Each row is a point on a landscape with many valleys, with its height.
A ball rolls from a point to whichever of its 2 nearest points has the largest drop for the distance, and stops where none of them is lower. Distance is the straight distance between rows; heights are no part of it.
Zalu: [  0   3   0  -3  17   8   4  -1  -5  12 -15   3   3 -14   4  10  10  -6
   7  -4 -19   9  -1  32   6   2   0  16]  height 379
Romal: [-10  -7  -3  14   6 -10  -6   1  22   1  19  -5   7  -2  -5 -23   6 -16
  -2  14  -3 -11  -2   2   0 -15  -2   3]  height 187
nes: [  7   9   2  13 -20  14  -2   0   2 -18  23   9 -13   6  -6  -2  -5   4
   3  10  -1 -23  16  14   2  -2   7  12]  height 577
baru: [  6 -10  23 -10  14   4  -2  22 -15  27   6 -15  -4   3 -12 -22  -2  13
 -20  -2  15  21  12 -11 -10   9  19 -15]  height 261
fak: [  5  -4 -20 -10   6   5  -3 -28 -24  -6  24 -11 -18  -4  -6 -13  13   2
  -7   7  -3  15  -7 -27 -13 -12  -4 -16]  height 416
Gote: [ -7  17   2   0  -2  -3   7   6   0  -2   7   8   8   1   7   2   6 -18
  -9   6 -10 -19  -7  18  12   2  -8  -3]  height 423
tedug: [ 23  -6  10  10   3  15   0  26   7   0  -3  16  -5   8  -7  -1  -9  -3
  29  -5  -7 -18  -5  11  -7  -2   2  17]  height 358
zetul: [ 20  -3  11   8  -1  10  23  21 -11  12 -18  11 -17 -12   2   5  -1  -3
   2 -12   5   5   3  17  -4   7   9   8]  height 296
Pofut: [-15  -6  16  23   1  24 -19  21  -1   6  12  25 -14 -14  -2  -6   6  -6
  14  22  14   4  -8  17 -14   1   6   9]  height 215
Nito: [  3   4 -14   4 -13 -17 -25 -22   7 -13   4   0   9   8  -9 -11  -8   5
 -15   4  -7 -16   2   6  11   2   7  -8]  height 237
kopo: [ -7   9 -14 -14 -20   6   8   1  -5  -9  10   4   1  -7  -5  -1   6  -1
  -4   3  -4 -16   5 -33   0   6  -9   4]  height 528
zod: [ 17   1  11  15 -17   6  -9   5 -10  -8  10  15 -13   5 -11 -10 -11  11
  -5   2  10  -7  17  15  -4   5  16   6]  height 524
kemi: [  8  -9   5  -7   5   2  11   4  -3  10  -5 -19  -5  -3 -13 -19   3  11
 -10 -17   9  21  23   3  -9   4  23  11]  height 233
zapup: [  2  -8   3  12 -11  -5 -24 -10  11  -9   2   3 -12  12 -37 -22   2   9
 -19   9  -6   8  -5   3  -2  13  21 -18]  height 667
duva: [-19  -2   0  16   5  12 -22  17   8   6  -2  12  -3 -15  -6   2   2 -14
   9  16   3  -4 -21  21  -7  -6  -1   3]  height 269
kuri: [ -3  15  -5  19  -7   0   2   0   0   7 -23  11  -3 -21  31  16   4  -5
   1 -16  29   5   3  29  -5  -5  11   9]  height 367
mer: [  9 -10  32  12   6  -8 -13  -3 -12  24  -2   2   1  14 -17 -21  -8  22
 -11  -5  16  25  11   8  -5  24  28   1]  height 310
bune: [ -8   4  -7   5   6 -24 -24 -11   7  -7  10   3  20  -3  23   0 -19   5
  -5  17   2  -3  -3  15  15  -7   0 -14]  height 305
bisuz: [  6   9  -5  -4  -7 -11   0   5   0  -7  -8  -4  17  -7   9   6  -8  -3
   7 -12  10 -13   1  10  11  -7   0   0]  height 500
ruze: [  3  -1   9  16   1   8 -13  21   9  -1  -3  15   6   0   3  16  -2  -9
  25  -1  -2 -11 -13  14   0  -9  -3  15]  height 290
remo: [ 17 -20  25  15 -18  10  29  21   2  -3  23  17 -22  14  -6  25  -6  -8
   5  16 -19 -16  -1   6  11  13  -8  18]  height 629
Furar: [-16  18   2 -13  -8 -16  -9  -5  13 -15  13   0  22   3  14  11  -8   1
  15   4  -3 -13   2   6  18  -6   4 -12]  height 205
lag: [  6  -4 -25 -17  24  -7  -1 -25  11   6 -12 -12  -9  -4  14  -2  -6   0
  -2   2 -25  -3  -1  21   5  -1 -16 -20]  height 435
zalak: [ -8   0 -22  12  10 -17  17 -20  13  26 -21 -23  -2  -7   9   0 -18 -12
 -22  -4   2  10  15  14  -8  -8   1   3]  height 495
kig: [ -3   0  15  22 -15  -9   9   0  18   8  14  13  19  10  14  29   4 -11
  12  14  -6 -22 -10  10  24   8  -5  12]  height 462
pum: [ 21  -4   0   0   9  13  10  10 -31  18   4 -17 -14 -10  -2 -11   8   2
  -2  -5   8  17   0 -18 -10   0   6   0]  height 140
mizen: [ 20 -14  15  -3  -9   4  14  21 -10 -18  13   8 -14   5  -9 -15  -2   8
  -4  -7  15  -7  23  -2 -12  -4   9   2]  height 258
pef: [ -1   3  -9  -6   6  -5  -9   0   7   1 -11 -15   1  -9 -10 -16   2  -2
 -10  -9   5   4   2  15   1  -9   6   0]  height 273
bar: [  8   6   2  28  -4   2 -34 -17   0   4 -16  -1   7   0   5  -9   1  10
  10 -14  22  15   4  11 -12  -2  16  13]  height 405
rolo: [-17  -8  -2 -16  24 -21   7  -9  15 -15 -12 -12  13  -6  10   8 -30  14
  -7  10  16  11 -11  10  15 -25  -3 -23]  height 363
ketop: [ -2  -7 -16  -8  20 -22 -10 -27  16   5 -15  -8   0  -5  19  -2 -15  11
  -3   3  -6   4   4  29   0 -12 -10 -12]  height 460
kagom: [  7  10  -5  -4 -11  15  -9  -7  -5 -13  21  -1 -13   1 -12  -3  -3   4
  -7  11 -18 -19  19   6   8   8  14   8]  height 534
goti: [ 20   2   7   1   1   1  15  19 -10   7 -20  14   7  -7   6  13   1 -12
  -5 -15   2  -4 -12  17   2   6  -7   8]  height 260
Sim: [ -6  -6  -7  24   8  -6 -40 -10  10   4  -1  -2  17  -1   9 -15 -15   6
   5   9  19   1 -10   4 -11 -12  -1   5]  height 356
fima: [  5  22   6  -5 -16   3   7   3  -2 -13   8  10   7   6  15  15  -6  -2
  16  -1  -1 -31   9  12  14   9  -2   5]  height 547
Rugi: [ -7  -7 -16 -28  22 -14  10 -16  -2   1 -15 -14   2   2   6  14  -6   1
  -6   7 -11  -6 -19 -11  13  -8 -34 -24]  height 293
Sis: [ -2  -1 -23 -23  15   4  10 -23  -5  -4  -6 -15 -11  -1   5   7   9  -4
   2   1 -23   3 -11 -10   3  -3 -21 -18]  height 249
diga: [-19  -9  12  -5  -7   7  -7  20  10  -8  20   9 -26   4 -28  -9   0   8
  -6  17 -15  -1  15   1   4  -4  17 -12]  height 438
zub: [ 21  -5  14   9   1  -1   8  18   1   0 -26  25  18  17  22  17  -5 -12
  -1 -16  11  -6 -22  13  -1   5  -9  -2]  height 221
Dep: [ 20  -2   6   0  -2  13  26  21 -29  -5  13   5 -10  -3   4  -1  12 -10
  -5  -4   0 -10  -7 -24  -7   1  -9   0]  height 404
sal: [-11  -7   7  15  15   0 -11  14   9   2  18   0  -3  -2 -15 -26   8  -7
  -3  12  -4   4  -7  15  -9 -15   3  -4]  height 136
dogos: [-19  10  -6 -30   0  -9   5  -9  12  -9   2  -3  19   1   0  18 -14   1
  13   2 -20  -5  -1  -3  21   4  -5 -14]  height 257
Bup: [  1  -6  18  24 -21   4 -19  -1  -1 -15  20   9 -11  16 -26 -19  -1  16
  -4   7   7   0  13   2  -3   3  15   6]  height 582
sapof: [ -7 -12  -3  -5   6  11  -9  17  14   0  21  -1 -26  -1 -15 -12  -2   4
  -7  24 -31   1   6   3  -1   3  18 -25]  height 394
Zapo: [ 10  -3   8  19  10  18  -8   8   9  17 -23   6  -3 -10  13 -12   5  -1
  18 -13  37  16  -1  15 -23  -3  19   9]  height 656
Lop: [  6   0   4  12  -7  -6  20  11  12   5  13   7  12   4   5  20   5 -15
   8  10 -13 -28  -1  -8  18   6  -4  17]  height 473
lofo: [ -7  -4 -14   2  12 -15  18  -9   8  24 -25 -22  10 -16  21  17 -27  -6
  -9  -8  10   8   7   8   3 -14   3   5]  height 504
tus: [  7  -6 -24 -11  14   1  -5 -18   9  16 -13 -16 -17  -8 -10 -12  -5   5
 -10   3 -16  10   4  17  -2   1   2 -12]  height 465
mosi: [  8  -5  -1  -7  -3  -4  14  13  11 -19   2   3  18   5  12 -10  -2 -10
   8 -13  15 -27   4 -11  -4 -10  -7   8]  height 343
sem: [-10  -6  13   1  20   3 -13   6   0  10   7  -5  -9  -6 -12 -32   5   5
  -9   5   2  25   3  23 -10  -5  14 -15]  height 191
vob: [-12   2 -34 -39   4 -11   6 -36   2  -2  -8 -11  -3  -5  10   5  -8  15
  -2  -3  -5   2  -1 -26   0   5 -19 -20]  height 161
duvu: [  4  10 -23 -16  -8 -18   2 -28   3   7 -22 -19  10  -6  -4  11 -14   9
  -8 -10   0   5  17  -7  13   3  11  -2]  height 210
dodol: [-10  -8 -15  13  15 -16  -2 -30  17  15 -23 -12   1  -9  15  -3 -10   1
 -10  -5  12  14   7  27  -6 -14   3   2]  height 481
vos: [ 12  -6   1  13  -9  -2  12  15  14 -11  17   5   8   6   3 -19   3  -7
  10  -6  14 -22  14  -7 -10 -10   5  15]  height 375
sinez: [ -2  -6 -11  22   3 -20 -37 -22  11  -9   5   0  18   4  15 -13 -17   4
  -4  12   5   0  -5   7   5 -11   0  -5]  height 341
kipo: [-11  10   5 -29  -5  -8  17  -5  -7   4 -13  -6  25  14  -1  23   7  -6
   4 -14 -16   3 -13  -6  13  16 -21 -15]  height 384
fop: [ 12   3   7 -12  -4  17  -3   3 -17   1   9   1 -22  -6 -11  -1  -2  14
   0   5 -14  -1  18  12   7   7  18   6]  height 493
rus: [ -6  13   1   5   1  -4  -3  -1  -9   1  -4  11  -3 -13  14  -3  10 -11
 -15   1   2  -2   1  37   7  -2   2  -3]  height 407
tol: [ -2  -8 -18 -24  15   7   9  -6 -10   4 -20 -27  -2  -9  -6  -6   4  -5
 -15  -5   9   1  -7 -19  -2  -7 -14  -2]  height 335
kaz: [ -5   6  -4 -10   7 -19  24  -7  -5  23 -21 -17  13 -13  18  28 -23  -1
  -4  -8   6   7  -5   6  17   3   1 -11]  height 514
mizan: [  2  18   5  18 -19 -13 -21 -19   2 -26   2   0  12  14   5  -1   2   9
  -6 -11  16  -9  10   5   6  -4   5   5]  height 58
Puzog: [-12  -9  -7 -31  24 -23  18  -7   8  -6 -13  -8  12   1   6  13 -22  11
  -7  11  -2   5 -10  -1  15 -10 -21 -29]  height 327
mep: [-16  11   6  22   2  -8 -19  12   7 -20   2   2   9 -11  26  24  -9   1
  14   8  12  -2  -9   0  13 -15  -4  -9]  height 247
zudap: [ 11 -10   6  -8  -3   9  12  29 -28  -2  12   1 -18  -5  -9  -9   5   3
 -14   0  10   1   8 -27  -6   1   1  -9]  height 376
Samub: [  4  -4  21   4 -15 -15  12  14  24  -2   1  13  41  33   9  32  -8 -10
   9  -9  -3  -4 -11 -12   5   9  -6  -4]  height 458
pabeb: [ -5  10   6 -13 -17  -1   6  -3  -1   6   8   2  31  29  -3  36  10  -7
   2  -1 -23   2 -13 -22   4  17 -28  -6]  height 426
davit: [  8   5  17  20  -2  17  -5  24  10  -8  -2   7 -11   3  -8  -7   5  -1
  13  -6  20  -7  -4  13 -13 -16  10   8]  height 368
Fod: [  7  13  -3  13  -4  -8 -18  -6   0  -3  -9   1  10  -9  14  -3  -1   5
   3 -12  19  -1   9  20   1  -9   9   6]  height 470
mibul: [ -6  -2   7  12  12   6 -12   2  -1  12  -6   0  -6 -11  -2 -19   9   1
  -2  -2  19  21   1  28 -15  -5  12   8]  height 248
bepo: [  0   1 -20 -17  12   5   6 -23 -23  -4  12 -11  -9  -5   1  -5  16  -5
   6  -1   4   6 -15 -28  -1 -15 -20  -3]  height 388
keke: [  2  -9  19   4  15 -13  -7 -11 -11  35   0 -13  -2  12 -17 -17  -9  16
 -16   0   3  41  14  -3  -7  24  29  -9]  height 278
lek: [-14  -7 -11 -14   6  -2  14  -2   4   1  13  -6   3  -4  -5  -2   7 -14
   4  14 -18  -9  -8 -30   1  -1 -22  10]  height 380
tani: [-14   4   7   2   2 -17   3   4   2   5   4   6  28   7  14  10  -9 -15
  -4  13 -11 -14 -22  17  21   6 -15 -13]  height 439
Gug: [-15  -5  -1  -9  -4  -1  15   8  10  -5  15   5  -3   2 -15   3  13 -17
  -3  12 -28  -8  -7 -12   6   0  -9  11]  height 406
muto: [ 10   0 -10  -9   8  10 -12  -9  -1  22  -4 -10 -24  -6 -20 -15  -3  14
  -7   6 -16  15  10   9  -4  10  17 -15]  height 497
Giga: [ 18   5  -7   4  -1  -3  -7 -19 -17   7  -4  -8   4  -3   0 -12  -1   5
  -4 -12  -3   4  24  17  -2   8  10  17]  height 266
boz: [  4   1  -7 -15   7  10   4  -1 -15  15  -1 -17 -30 -12 -21   2   4  13
  -4   4 -18  21  11  -4   3   2  19 -12]  height 526
Fari: [-15  -4  -9 -23   1  22  14   8 -13  -4  -8   2  -6 -16  -6   4   9  -2
  -6 -10   1  11 -17 -41  -7   0 -19  10]  height 589
nudi: [ 11  -4  20  11   5  -6   5  16   7 -15 -13  26  26  18  32  19  -9  -6
  17 -18  11   0 -23   4   3  -6  -2  -6]  height 177
nis: [ 29   3  -7   1  -4   5  -4 -10 -22  16   1 -10  -3  -3 -11 -11  -1  12
  -2  -6  -2   7  20  -8 -10  11  15  11]  height 228
nopi: [ -2   7  -2 -14   7 -11   6   6  -8   6 -18 -11  18  -7  12  18 -14  -4
   0  -6   1  -5 -15   6  18   0 -11  -6]  height 523
Tad: [ -2   0 -12   3  13  11 -11   5   8   1  13   6 -18  -9  -8  -9   2  -6
  -5  21 -29  -5  -6  15   4   1  10 -11]  height 357
voku: [ -3   2  13  12  -5  -7   0  13  -3   7   8  21  26   5  20  19  -8 -17
   6   8 -16 -19 -12  12  13  10 -13   7]  height 451
mev: [-17  -5  -3  -1   9 -18  -2  -1  25 -15   8 -10  15   0   8  -6   0 -13
  11   8  -4  -9  -2   1   6 -25 -13   1]  height 235
kop: [-21 -14  12   0  -6   4  11  20  19  -9  21   7 -13   1 -22  -5  16  -3
   0  16 -13  -6   2  -8   2  -6   6   8]  height 427
turur: [-13  -1  -9  11   7   8 -26   4  15   3   7   8  -5  -9   4  -6  -2 -11
  10  23 -19 -12 -17  20   3  -9   2   2]  height 316
gur: [ -8 -11   6  12 -20   0 -20 -11   8 -21  18  10 -15  19 -33 -15   4  15
 -12  15 -12   3  16  -3   1   5  25  -4]  height 628
gub: [  9  11  -1 -11  -2   6  21   5 -22  -6  -6  -1   0   0  -4  20  15  -7
   3  -9  -9  -2 -14 -18   1   8 -18   2]  height 616
ven: [  7  -5  10  24   3   8  -8  17   9 -12 -18  29   8   8  23  16  -3 -11
  25 -10  13  -3 -25   7  -9  -9  -4   8]  height 230
lanad: [ 15  -3  24  13   5  23   7  29   8   0 -11  14 -24   8  -6 -11   0   9
  18 -16  20   7  -4  15 -15  -7  11  -3]  height 459
bel: [ 28 -11   9   3   1   7  12  25  -5   2  19   5  -6   9  -4 -26  -5   3
   8  -1   5  -9  17 -14 -17  -1   7   4]  height 318
famuz: [ -8   3   6  36  -3  -5 -15  10  16  -3  11   3   9 -12  26  20  -2  -2
  22  15  11  -9  -6  -7   9 -17  -1   7]  height 217
gadas: [-13   2  -7  -5 -20  12  22   4  -4  -3  23  18 -16  -7  -1   6  13  -1
   4   6 -11 -11   3 -44  -5   9 -14  17]  height 509
Vozu: [-14  -3  -3 -27  -7   5  19   4  -7  -8  -5   3 -18 -11 -15  -3  15   6
 -15  -8 -10  11  11 -10   2   8   1  -4]  height 560
mur: [ -8   6 -10 -17  -3   9  12  -6 -19  -3  -5  -4   4  -3   3  21  13  -8
   0 -15   5   3 -22 -35  -2   3 -24   2]  height 603
vub: [ 19 -13  21  22 -20   5  24   9  22 -11   9  28 -23  24   1  20  -6 -14
  13   5  -5 -12  -5   8   3   5 -14  16]  height 618
zagig: [ -4  19  -8 -19  -5   4   8 -10 -14  -3  12  -5   5   1  10  10   7  -8
   5   6 -20 -15  -2 -10  14  11 -11  -7]  height 499
las: [  6  -7  -4  23   3   4 -13  -1  10   7 -28  -3   6 -11  32  -1  -2   2
   4 -20  42  15   2   8 -16 -10  15  10]  height 695
fefa: [ 17 -11  11   1  12   7   7  25 -22  25  -1  -9  -8 -10  -5 -19  -1   2
  -8  -5  11  11  11  -1 -13   9  14  -5]  height 199
Gumiv: [ -3   9  -4  19  -8   0  -4  -3  -5   8 -15  11 -11 -22  15  -2   7  -6
 -17  -2  20   7   8  35  -5  -2  14   6]  height 387
Kemo: [  8  -5  -2 -19   1   7  11   8  -9  -2  -6 -10  -2  -5 -13 -20   7   3
 -16 -14  10   8  15 -10  -8  -1   7   6]  height 263
nos: [ -8  -9  -5 -13   7  11  13   8  -7   0  18 -14  -3  -5 -16 -20  14  -9
   2   8 -10  -4   2 -33  -9  -6 -13  10]  height 347
gaku: [  4  18   4 -14 -18  16  16   0 -17  -6  13   8  -3  10   4  17   4  -4
   8   6 -16 -26   2  -1  14  20  -8   4]  height 521
sezut: [ -4   2  -5   8   5   7 -24   1  15   7  -4  -8  -9  -2 -26 -29  -2   2
 -15  10   9   6 -12  11  -9  -4   9 -17]  height 745
zev: [  1 -10  16 -13  -6   1  -2  27 -21  11   7  -8 -11   8 -19 -17  -3  17
 -18   0  17  11  14 -29 -12   7  16 -12]  height 320
Puz: [ -8  16   6   8 -16 -16 -15 -11  10 -22  15  -2  18  10  16   6  -9   6
  10   0  14 -13  10  -1  10  -9   4  -3]  height 145
nira: [  8   9 -12 -12 -18  -3  -1   5  -3 -16  -1   1   3   0 -11  -9  -1   3
  -8  -3   7 -20  16 -12  -2   0   0   3]  height 558
Lefo: [ -8   6  25  31  -2  25 -21  21   4  -1  18  17 -25   0   3  -6   0  11
  21  17  20   7   0  12 -18   4   7   4]  height 143
fasum: [ -9  -9  -5 -21  16  -3   8   3   3  -2 -20 -16   9  -4  -4 -11   0  -3
 -16  -7  13   0  -7   4   1 -13  -6  -4]  height 307
fur: [ 23 -11  16  -1  -3   8  19  25 -15  14  -7  10 -35  -2  -6   4  -8  15
   6  -9   4  10  23  10  -1  10  17   2]  height 355
dopam: [-10   3   7  22   9  14 -14   6  -5   2 -10   8 -18 -18  16  -4  20   3
   8  -6  16  19  -1  25 -14  -4   3  14]  height 303
Rufe: [-14   3   9  10   8 -10  -4   3  -6  -6 -13  12  22 -11  38  23  -6   0
   6  -6  25  18 -21  20   9   2  -5 -13]  height 314
zuvan: [-17   7 -35 -28  -1   1  -6 -31  -6  -4  -6  -2  -2 -13   7   0   2  11
  -8  -7   0   7   1 -34  -4   2 -17  -4]  height 128
Tis: [ -1  -4 -12  23   1 -15 -29 -36   2  11 -22  -3   9  -3   4  -8  -6   7
  -6  -7  10  14   4  16   1   1  11  13]  height 330
pofa: [  6  18 -24 -18   2  -2  -9 -22 -19  -2  14 -14   3  -4  11   5   0  -5
   6  10 -11 -13  -2 -23   6  -2 -15  -9]  height 476
Limi: [-11  10  -2  25  -3   6 -39  -2  13   4  -4   1  -7   1 -15 -17   4   9
  -6  13  17  12  -9  10 -12  -1  13  -8]  height 790
nof: [  9   7 -24  -7   0   5 -10 -21 -16  -2  28 -11  -5  -1   0 -13   4  -3
  -3  15 -17  -6   6 -28  -4  -3  -8  -4]  height 447
Kero: [-25   8   5 -22 -12   4  12 -19 -10   8   3   2  23  22   4  24  14  -7
   7  -4 -20  -1 -16 -26   8  22 -32 -10]  height 409
Satus: [  1   2 -34 -20  -9  -8  -3 -38   4   0 -21 -12  -7  -2 -12  -4  -1  10
 -14  -8 -13   9  13 -13   2   9   4  -4]  height 188
lebi: [ 10 -12   0   8  -5  -2  14  15   2   1  27   1   1   1  -9 -20   6  -7
   3   8  -4 -16  16 -19  -8   0   3  17]  height 359
Batib: [-16   9  12 -18 -10  -9   8   3  10 -14 -11   2  21  14 -10  29   4  -5
   7 -15 -11  -9 -12   7  16   4 -13  -3]  height 345
Fer: [  8  -4  17   6 -11   9  24  23  -6 -11  14  15  -5  14 -11  20   5 -12
  -4   3 -19 -12  -5   4   6   8  -9  10]  height 638
vuka: [  2   9 -15   6  -3 -12 -20 -16  -1   0  10   1  11  -1  15  -8  -8  -2
 -14  18 -10 -19   4  14   7   6   7  -8]  height 274
romu: [-17  -9  -1 -25   4   7   3  10 -16   7   1  -4 -27  -6 -17  -2  14  15
 -10  -1  -9  21  16 -22  -1   6  14 -18]  height 545
mefu: [  4   5 -10  -2   3  -1  12  -1   1  13 -21 -17   1 -14   0   1  -5  -5
  -8 -15   9   7  13  13   0  -5  11  12]  height 242
Puv: [ -2   1   6   8   7   7   0   3  -7   1 -12  18  -2 -15  19   7  15  -9
  14 -13   3  11   2  38  -3   1   1  20]  height 346
Zona: [ -4  -2   2  12  -2  -3  -5  11  -3  -4 -22  17  12 -14  34  17   2  -5
  13  -9  27   3 -12  21  -3  -1   3   4]  height 342
vimu: [ -4   1  -7 -16   8   7   5 -15   0  -1  13  -6   1   8  -2  17  15 -14
   4   8 -47   0 -15 -14   6   5 -22  -4]  height 329
lef: [  1  -4 -17 -17  19  -1   7 -10 -18   0   0 -23   7  -1   6  -4   4  -6
  -6   2  11  -6 -13 -31  -3 -14 -24   0]  height 360
Kos: [ 16   1  15  13 -15   7  18  16  14 -24   9  23 -19  17   4  12  -1  -7
  21  -3   4 -23  -5  11   2  -6  -7  15]  height 600
Giva: [-17  -9  -6  -9   5  17  11   2  -8  -2  10   4  -2  -9 -13   8  17  -9
  -4   2  -6   7 -28 -51 -10  -4 -25  10]  height 601
Gisi: [-14 -14   2 -24  11   9   3   8  -2   1  13 -15  -2  -1 -19 -31   3   3
  -9   4  -5  13  10 -26 -17   0  -3  -1]  height 315
Vuk: [ -8  -9 -12  -5  19 -27   5 -21  19   4 -19 -12   5 -10  13   9 -30  20
 -20   6  17  16   1  14  10 -16  -1 -23]  height 391
zepo: [-18  16  11  13   5  -6 -13   9  -1 -17 -12   3   5 -13  36  25  -9  13
   8  -1  20  18 -15   6   9  -5  -7 -18]  height 284
Rig: [ -2   8   0  25 -11  -6 -38 -27   7 -21   1   3   6  12  -5 -12   5   9
  -7   5  -1  -6   2   3   7   0   8   0]  height 165
zoral: [  1 -11 -13  13   0  -7 -29 -21  25  -7 -10  -3  -8  11 -25 -27  -4   4
 -16   6  -2   5 -20   6 -10   1  10 -19]  height 704
mirip: [ -4   5 -12 -14  18   0   1 -11   0  11 -16  -8  -6 -11   4   7  -1  -7
   4   0 -27   2  -8  29  10   0 -12  -4]  height 410
rumik: [  0   2  22  28  -7  22  -9  22  11  -9  14   9 -27   4  -8   0   0   8
  28  10  10  -6   2  12 -10  -9   3  14]  height 255
Dumul: [ 16   4   9  19  13  27  -7  15  11   0 -20  15 -15   0  10  -9   5  11
  31 -13  29   6  -6  12 -23  -7  13   7]  height 575
Dat: [ 10  -2  17  25  -7  -1 -17  -2  -4   6  -7   1  -1   6 -25 -21   1  11
 -16  -9  21  20  -1   6  -7   9  25   4]  height 366
fuzug: [ 15   1   0  -5   0   6  -4  -7 -29  20   5 -19 -10  -1 -13 -10   8  17
  -2  -6  11  27  10 -25 -13   6  15  -4]  height 182
Somul: [  8 -13  22  -2   0  -3   4  12  -9   0   7  -1 -11  10 -11 -21   5  14
  -5 -13  11  12  28   8  -9   3  21   3]  height 195
ruto: [-17  -8  -5 -17   4 -16  12   0  18 -13   5  -8  25   2   2   2  -4  -9
   6   1   3 -11  -3 -16   6 -13 -16   5]  height 272
dataf: [  5   9  16  10 -17  -7  15   7  13 -19   7  15   7  19  22  19  -5  -4
  28 -10   7 -25  -2  10  10  -4  -3   4]  height 573
Bonaf: [ -2  14 -17  -8 -10 -15  21 -13   7  10 -20 -21   5  -7   1   9  -5  -3
 -11 -23   6   0  21  -3   1   3   9   8]  height 224
tov: [  7 -13  11   4   6 -12   8 -10  -7  22  -9 -18  -2   6 -21 -23   1  11
 -24 -10   4  31  21  -5 -11   8  23   5]  height 256
bimet: [  7   6  12  -5 -11   2  21  14  -6  -2   0  10  15  18  -6  19   7 -14
  -3  -8 -11 -14 -11  -7  -2  10 -23   2]  height 631
Guni: [-14   0  -3 -27  -2   9  21  10  -3 -12 -12   4   1 -12 -12  -2  16  -3
  -9 -16  -3   1   0 -15  -5   2 -12   8]  height 574
Zun: [ -2   9  -8 -24  12   3   6 -23 -15  -1   0 -12   7  13   1  24  14 -10
   6  -1 -27   8 -21  -9   9   4 -31 -10]  height 294
zuv: [ -5 -16   7 -19   2  -3   0  -1  -2  -7   6  -8  -1   1 -22 -34   8   9
 -15  -8  -1  17  20 -13 -11   5   9  -5]  height 292
Fadag: [ -6   9  17  38  -4   4 -38 -14   6  -7   2   4  -9  18 -27 -18   7  17
  -1  13   8  16 -12   3  -9  11  19  -4]  height 847
fad: [-11   2  -2  -8  -6  -5   8 -10  14   5  12  -1  14  17  -2  27  10 -15
  -1  16 -40 -13 -12 -11  17   8 -15   6]  height 331
tagu: [ -1   7 -30 -25  -7   3   3 -24  -8   3 -12 -13  -8 -15 -10  -1   6  10
 -10  -6  -2   9  11 -26  -7   5  -2   4]  height 160
sofuz: [  5  -8   8 -11   4 -15  16  14  14 -17   5   3  33   4  17   6 -12  -7
  18  -7   8 -17  -6 -22   7  -7  -8   2]  height 309
revun: [  8   4   0  -1 -19   9  33   5  -8  -4  19  18  -5   7   9  14   8 -12
  17   4  -9 -20   1 -38   0  15 -18  20]  height 496
gekir: [ 12   3   6  14  -6  11 -16  13  -5  12   0   9  -8  -1 -17 -21  -1  11
  -7   3  19   0   6  15  -9   4  15   1]  height 453
goder: [ 14  -5  -7  19  -2 -11  -7 -30 -10  20 -16  -5   7  -2 -10 -19  -4   5
 -10  -9  -4  18  13  16  -2   8  20  21]  height 295
niku: [ 13   5  -3   8  -9   2  17   9 -10   4  18   3   5   1   9  13   3 -14
  10  12 -11 -26  -2 -25   7   2 -12  10]  height 483
pagam: [ -7   4  -3  26  -4  -4 -31   4  13  -5  13   2  11  -4  23  -3  -7  -1
  18  11  14  -9   2   2  -2 -14   1  13]  height 262
vaka: [ 18  -6  14 -16  -7  16   7  21 -22  -2   8   1 -25   2 -12   2  -3  20
  10  -5  -5   3  24  -1  -4  10  16  -2]  height 436
fiko: [  6   1  14  -1 -12 -14   7   6   9   8   2   3  42  24   3  31  -6 -14
   0  -2 -19  -2 -10 -12   9   9 -20   0]  height 443
gomeb: [-12   5   2 -16  -7   0   1   0  13  -5  -3   2  21   9  -7  31  -4 -13
  12   7 -29 -13 -11  -4  13   6 -12   4]  height 301
rodi: [  1  -6 -36 -29  11  -5  14 -36   7  -1 -13 -16 -23  -6   2   3   6   8
  -8  -5 -11   8   1 -14 -10  -2 -17 -22]  height 203

Call two points neighbours if one is among the 2 nearest of the other. Go from one point of each pair to the other, from neighbour to neighbour, staying as low as possible. Name the highest point that can't be avoided.
zuvan, gomeb => fad
kemi, nudi => diga
pum, zuvan => nopi
famuz, gomeb => Sim
Somul, sal => vos
Lefo, nudi => davit

Two balls start at each pair of points below. Name the first point that both come to, or write never.
Limi, Fadag => zapup
nopi, kaz => never
zalak, tus => lag
